Points, in no order, along strands that fork, close into loops and pass close to each other.
Points whose rows are less than 75.2 apart are linked; no others are. Some points are linked to none.
muzal: [ 38.5  12.5  10.4  44.5   1.6   9.6  12.1   3.4 -15.4  18.3  -7.9  -0.8
  46.0  20.1  43.8 -11.5 -11.6   6.5 -18.6   3.1]
dof: [ 50.9  -3.5  10.7  19.1  26.0  15.8   3.5   0.0  -6.9  24.2  -6.5 -22.5
  35.4 -12.4  46.1 -17.2  -3.7  13.8  -2.5  -2.5]
vubil: [-21.3   7.3  -6.8 -20.3  17.3  13.6  23.5 -22.2  31.7 -44.9  20.0  -8.8
   9.0 -17.6 -16.3 -13.0   3.6   4.8  11.4   0.1]
kogif: [ 60.5   0.4 -26.7 -36.4  12.0  17.7  12.4 -46.8  -4.1 -11.6 -17.9 -30.2
  24.9 -19.2 -29.6  21.0  -4.0 -15.4 -21.3  28.9]
vidas: [-27.5  15.8  25.2  35.3  10.5  19.4  51.0  18.0  19.5 -11.6  19.3 -16.5
  -3.3  22.0  15.2 -16.0 -16.5   2.1   9.9 -24.5]
mirum: [ 10.7  21.9 -21.7 -16.1 -12.1  -6.0 -12.8 -43.8  -2.3 -23.2 -30.9  16.8
  -0.5 -17.8 -38.7  29.9  -4.8 -48.2 -31.5  36.4]
sipu: [-42.7  -0.9  16.0  -1.9  26.2   6.7  33.6  12.7  16.8 -27.2   2.8   7.4
  30.3  30.7 -35.3  -1.7 -42.5  23.4   6.6 -22.4]
vaze: [ 21.2  -4.7 -38.1 -45.4  -7.9   5.8 -16.2 -35.9 -20.2 -29.1 -23.0  25.4
  30.3 -19.4 -25.7 -28.8  -8.0 -21.6 -28.9  14.3]
fidoz: [-22.6  42.0  30.9  26.0  26.4  15.4  46.1  20.9  35.9 -13.4  17.7 -23.6
 -40.9   9.2  -4.1  -4.6  14.3   5.5  22.2 -21.5]
gudub: [ 18.7 -43.7   5.6  -3.7 -23.1   6.1  13.7   8.2   2.9  16.1  -7.3 -22.2
 -19.3  -1.2  47.5   7.1   3.0  17.1  32.5  -6.5]
mib: [-31.5  -5.1 -12.8 -32.5 -11.4   6.6  38.6   4.4  25.5 -43.6  23.3  23.0
  28.4  -3.4 -49.7 -30.0 -19.2 -12.3   0.3 -17.5]
Bil: [ 18.8  -7.6  -8.7  47.0 -35.8   0.9 -23.2  26.1  -1.0  15.5  -4.4  39.0
  -0.1 -37.8  37.8  -1.4  34.3  -5.7  -4.1  -4.5]
lutu: [ -1.7 -23.1 -12.6 -39.4  33.9 -22.9 -51.0  -9.7  -9.8  -8.6 -31.9  11.7
  42.1 -12.2 -19.6 -20.8  -7.6  45.2 -24.3  -1.1]
Vupo: [ 37.2   3.5  -4.8  52.6 -16.7  -2.5 -39.2  23.0 -25.1  47.3 -15.4  31.3
  11.7  -7.9  40.5   0.2  38.9   0.2 -11.4   8.5]
Parug: [-19.0   4.6  -0.9  20.8   2.9 -12.4 -43.6  19.8  -4.2  27.8  15.4   2.8
 -25.0   5.4  10.7  12.4  31.2  24.1  -1.0 -11.8]
sak: [ 21.3  -1.4  -8.1  12.4  28.6  28.7   6.1  -3.8  11.4   1.0  13.4 -22.5
  48.6 -33.8  22.3 -40.7   5.3  13.5  -2.1  -2.7]
neta: [ 21.2   1.3  13.9  39.1 -21.8  19.3 -14.6  12.0 -20.7  24.1 -12.7  14.8
  35.6  18.6  31.6  -8.6 -22.3 -35.6 -22.2  -3.3]
daf: [ 38.7  31.2 -27.2 -31.1   0.2  15.7  11.6 -48.2  -8.8 -25.4 -17.6   0.8
  14.1   3.1 -32.3   9.6  -9.7 -38.1 -17.1  39.9]
nuku: [ -9.8 -11.7 -25.3 -70.0 -34.4 -33.1   7.0 -19.5 -16.2 -71.9  -4.9  57.2
 -23.9   0.8 -14.8   3.5   0.0 -25.1  -2.0   4.4]
Nezan: [ -6.1  62.9  25.8  28.9  29.2  10.2  19.8  -9.0   5.1  17.7  -5.2 -27.1
 -32.7  37.4 -19.8  19.3 -19.7 -28.1   7.6  -0.3]
Tomu: [ 26.5 -17.9 -40.2 -73.0 -28.5   7.0  46.9 -33.6 -10.0 -22.4  10.0 -17.3
  14.7  -9.2   2.2 -31.1   0.0 -16.3  19.8  15.8]
Tese: [-55.9 -19.5  -3.9 -11.5   1.2 -38.0 -42.1  12.4  -9.4 -20.4  -7.9  31.5
  -7.5  19.5 -32.2   1.9 -21.7   8.1 -12.5   6.5]
golep: [-32.3  -4.4  11.6   0.9  -5.4 -11.0  -8.4   1.0  16.7  -6.7  10.4  -1.2
 -31.9  -3.4   3.4   6.9   4.5   2.4  30.3   6.0]
bimal: [  8.1 -25.5   3.8   9.0 -33.4  -5.4  19.7  19.5  -0.1  31.2  -7.7 -23.6
 -49.2   0.4  24.4  41.6  19.6  -4.4  34.1   0.7]
ker: [-11.6 -44.7 -21.7 -75.7 -40.8 -30.1  25.6  -2.3  -3.1 -42.7  25.4  12.5
  16.5   8.6 -17.2 -44.2 -24.4  -7.0  22.8 -14.0]
Fug: [  5.2 -16.1 -28.0 -70.1 -32.6   4.7  37.1  -6.6 -22.3 -40.1  23.3  -1.9
  20.8  19.2 -13.7 -57.5  -7.2 -21.3  29.2  -3.0]
sola: [  0.0  35.1  17.5  32.3  14.9   6.8  30.5  -1.4  -2.5  23.7  -4.9 -30.0
 -25.0  34.7  23.3  29.3   3.0 -10.1   4.5   8.4]
foma: [-46.9  -5.9   8.6   4.0  26.7  -8.8  -7.8  11.9  13.0 -20.0   7.1  -5.5
 -24.8  15.5 -13.0   7.0   9.0  41.0   1.5  -8.9]
Tivel: [ -0.2 -35.2   3.7  -8.0 -19.9 -14.6 -28.6   8.0  -5.6  14.9  -1.0  16.7
  -6.3  -8.3  18.4 -12.2 -22.5   1.6  -3.5   3.1]
luzu: [ 31.7 -56.0   5.4  -4.0 -40.7 -12.8   5.9  15.9 -10.7  33.9 -19.4  15.0
 -10.0   6.2  65.9 -14.4 -17.0  11.5  20.6 -16.2]
Gukil: [-21.4  18.9  29.7  53.2  -8.3  26.2  36.3  27.3  15.7  -6.5   1.2  23.3
  14.8  17.0   4.4 -14.8 -25.9 -20.0  -7.5 -24.9]
Kek: [ 31.3 -14.6   1.5   5.5   4.6  15.4  26.8   1.6   6.0  39.4   8.6 -57.2
 -21.6 -22.1  23.0  48.1  17.8  29.0  16.3   7.6]
pob: [-58.2  -1.8  18.7   5.9  -8.4 -11.6 -14.1  15.8   0.2  -2.1 -15.4  22.1
 -10.2  38.0 -17.0   5.7 -29.5  -2.0  -9.1 -12.5]
dezor: [ 47.5 -18.4   3.0 -16.0  24.7   1.7 -21.4 -12.5 -18.5  53.8 -32.5 -34.9
  18.9  -8.4  45.1  -9.8  -4.2  18.3  -3.2  -1.6]
duvap: [-20.3  28.3   1.7  33.7  13.4   0.5 -14.5  13.5   4.9   6.7  16.9  11.2
   2.3 -11.1  -9.1   7.7  24.2   3.9  -4.3   2.6]
vuna: [ 12.9  -0.5  -3.9  28.5   4.5 -13.8  -4.8  17.8   1.7  20.5   9.7   0.0
 -18.2 -15.2  34.9  15.5  52.3  40.5  10.1 -11.6]
Melin: [ 52.2 -10.3 -33.2 -56.4  -8.0  15.7  29.3 -41.3  -4.1 -19.6  -1.5 -32.6
  23.6 -37.9  -5.2  -2.9  11.4 -10.9   9.0  27.2]
Mukof: [-50.5   9.7   1.4  -3.4  15.5  15.5  19.9   4.1  16.0 -43.9   7.6  33.3
  26.4   3.9 -58.0  -9.2 -18.1   2.2  -8.1  -6.4]
dek: [-32.8  15.8  12.7  -4.9  38.9  -4.7 -21.0  -5.3  -2.2  -1.6   0.3 -16.5
  15.3  31.1 -29.3  11.2 -24.0  16.8 -14.0  11.8]
Bupi: [-11.6 -21.0  -6.9 -26.4 -22.2  -3.3   6.0  -1.7   6.6 -25.8   2.9  30.2
  18.1 -18.7 -20.2 -26.0 -14.0 -29.4   0.7 -10.3]
dano: [  4.3  40.6   8.2  18.7 -12.5  28.0  43.2 -14.8  15.7  -5.5  11.7  -4.2
   0.6  11.7   1.0   3.9 -23.9 -60.4  -0.6   2.9]
vul: [-15.8  14.8 -13.4  -6.3 -13.2  -7.9 -29.2 -14.6  -0.4 -18.0 -17.4  22.7
 -16.8   0.0 -27.8  11.9  -6.2 -31.4 -17.1  22.0]
sutad: [ -9.7 -31.6 -22.6 -86.3 -34.8 -43.4  15.8  -1.0 -19.8 -64.4   1.4  39.0
   3.3  13.6 -19.5 -14.9 -24.3  -5.1   2.6  -5.0]
foru: [-58.1  12.7  16.9  26.9  -2.0 -29.4 -23.7  30.1   0.2   4.3  -1.4  14.1
 -52.3  41.9 -27.1  17.1   4.3   4.0  -2.1 -11.2]
fodos: [-29.7  26.5  24.1  45.0   4.0   1.4  -6.4  18.7  21.9 -12.8   5.7  19.6
  -9.3 -10.0 -37.3  -2.4   4.6 -19.3  -9.6 -12.8]
sokap: [ 20.3  37.4  -2.1  35.9  34.1  -2.9  -1.5 -13.2   6.7  32.2  26.6 -32.9
 -18.6  -5.3   3.0  21.7  46.3  26.2   1.8  -0.7]
Bev: [ 39.1  28.7 -10.8  48.9  10.5  12.7  17.6   3.2   1.3  50.4  27.3 -33.9
 -21.6 -36.6   5.5  32.8  70.7  21.4   3.8   1.1]
pemus: [-10.1  21.8   0.4  -9.0  15.7 -11.7 -21.4 -27.6 -13.4 -11.9  -9.9  -3.1
  -8.4  24.1 -35.4  22.2  -2.3  -1.8 -10.9  24.7]
tani: [-19.6  23.5   4.0  33.8 -11.4  26.7   0.6   0.0  23.1 -13.4  14.9  29.2
  -1.1 -30.7  -5.8 -10.3   6.9 -48.4  -7.8   1.3]
muku: [  1.4  42.3  -1.4  16.9  49.4  -7.1 -22.3 -12.3   9.0  19.2  29.9 -40.5
   6.7  14.2 -14.7  26.2  36.6  53.6  -9.0  14.2]
Bimo: [-20.6   7.1  26.7  24.9   9.5   6.4  31.7   8.9   6.3   8.0  -3.8  -3.2
  -9.6  36.3  21.7  15.5 -24.2   4.8  17.9  -6.6]
vido: [ 13.6 -19.0  14.4  32.1   2.7  23.0  19.2  17.3  15.0 -13.8  22.4   8.3
  32.5 -25.8  41.1 -42.4   1.8   9.6   8.7 -15.0]
nef: [ 34.8  21.1  -4.4  -1.4  39.4  -0.3 -48.6  -5.9 -26.4  48.9  -8.7 -24.1
   9.6  -2.8   2.8  18.8  13.9  30.4 -17.1  13.8]
buga: [ 27.0   9.2   3.9  -2.2  57.8  -5.5 -33.2 -16.0 -15.3  25.9  10.0 -52.7
  19.9  -0.9  -3.1  12.3  27.3  49.8  -1.0   4.8]
gom: [-24.6 -43.5   3.9  -8.2 -26.9  -8.3  -8.9  20.8  -2.2  -5.5  12.1  37.6
  13.7   0.6   3.1 -27.0 -31.4 -17.0   4.2 -29.6]
tov: [  7.6   5.8  14.0  14.3 -26.6  24.5   3.5   2.2   9.2   3.4  -3.8  -6.3
 -14.1   1.5   1.7  16.7 -24.8 -50.2  -8.2  19.1]
rute: [  6.3 -64.9  13.5 -22.3 -36.1 -25.1 -19.2  23.9   4.2  14.1   0.1  22.4
  -8.3 -12.8  50.2 -29.9 -13.0  17.1  16.9 -21.9]
raf: [ -6.7  71.8  19.6  18.9  36.6   7.3  31.1  -2.4  24.5 -13.3  -1.3 -43.8
 -40.6   8.3 -22.7  15.6  14.6  -6.3  15.7  -1.0]
votef: [ -8.9  -3.5  21.2  34.6  -0.2  18.2   2.7  11.1  -6.4   6.3  -1.7  24.9
  47.5  14.4  -3.3 -14.0 -32.3 -20.9 -21.0 -13.1]
vopug: [ 44.6 -32.9  -7.1 -26.2  -9.0  13.8 -25.5 -11.7 -16.7  38.3 -32.4 -23.4
   9.5 -17.8  10.3   6.2  -3.1 -11.8  -6.3  10.8]
kufo: [ 28.3 -18.9 -41.0 -65.8 -56.9 -29.6  13.4  -9.5 -29.9 -41.9 -11.0  44.7
 -24.3 -25.6 -20.7   5.8   0.8 -39.5   5.7  12.3]
lal: [-22.5   1.0  -1.8  -1.8 -13.3  -9.0   1.7   6.2  -3.3   8.2 -10.3 -24.9
 -58.2  -8.8   1.8  32.1  26.7  -6.6  22.7   3.2]
galev: [ 34.5   3.4 -13.1 -12.0  16.4   4.5 -37.8 -18.9 -21.2  39.7 -29.4 -19.1
   9.7   3.0  -6.6  19.7 -18.9  -6.1 -16.8  30.3]
zifa: [ 18.1 -17.8  -5.5  21.6  -7.8 -15.0  29.2  17.6  -8.3  37.1   2.7 -22.4
 -39.7   6.0  43.3  28.9  54.9  52.0  22.7  -7.8]
fol: [-20.0 -14.0  11.7  -9.9  38.0 -15.7 -50.9  -1.9  -9.5   4.5  -5.3  -3.5
  26.8  14.8 -18.0  -3.7 -20.2  43.5 -21.9  -2.4]
lize: [ -3.6   6.9  -3.8   6.2 -27.0  -3.9 -22.5   9.6  -3.9  17.4 -14.5  16.5
 -35.5  -8.1  -5.7  13.3 -11.5 -52.5  -7.0  21.7]
Pak: [-28.6   1.7   7.4 -11.6  17.4  18.4  39.5  -7.4  25.7 -36.1  22.6 -20.4
  38.3  11.1 -20.0 -20.5 -27.6  27.3   3.7  -8.1]
Vaf: [-45.5   5.7   8.1  21.3  -7.5 -33.1 -30.5  30.7  -1.3  13.7   1.9  32.5
 -56.7  16.1  -1.1  14.8  37.5  32.6  -5.0 -26.9]
Vok: [  2.5 -37.5   1.9 -18.7   7.7  -2.6 -47.6  -8.8  -8.5  15.8  -7.7 -11.9
   1.9 -24.9  19.6  -6.0   9.7  25.2   7.5  -7.3]
miba: [ 12.7 -15.9   1.0  29.2  -2.2  11.8 -19.4  11.6  17.5  -4.8  10.1  27.4
  17.7 -31.9  23.9 -26.0  12.7  -0.3 -12.5 -10.1]

A tip is a point with one link. Name the tips that can be reached along the links from each point below, in the order of the rows.
Bil -> Vupo, Bev
fodos -> Tese, tani, zifa
fol -> lutu, dano, kufo
sipu -> vubil, foma, Vok

A piece is two or more points that can be reached from each other along the links. Count, over all rows, the pieces, the separate loops (a circle has one, a figure eight two, a Y none), the forks (points with three links) and the tips (points with one).
pieces -> 4
loops -> 1
forks -> 5
tips -> 11
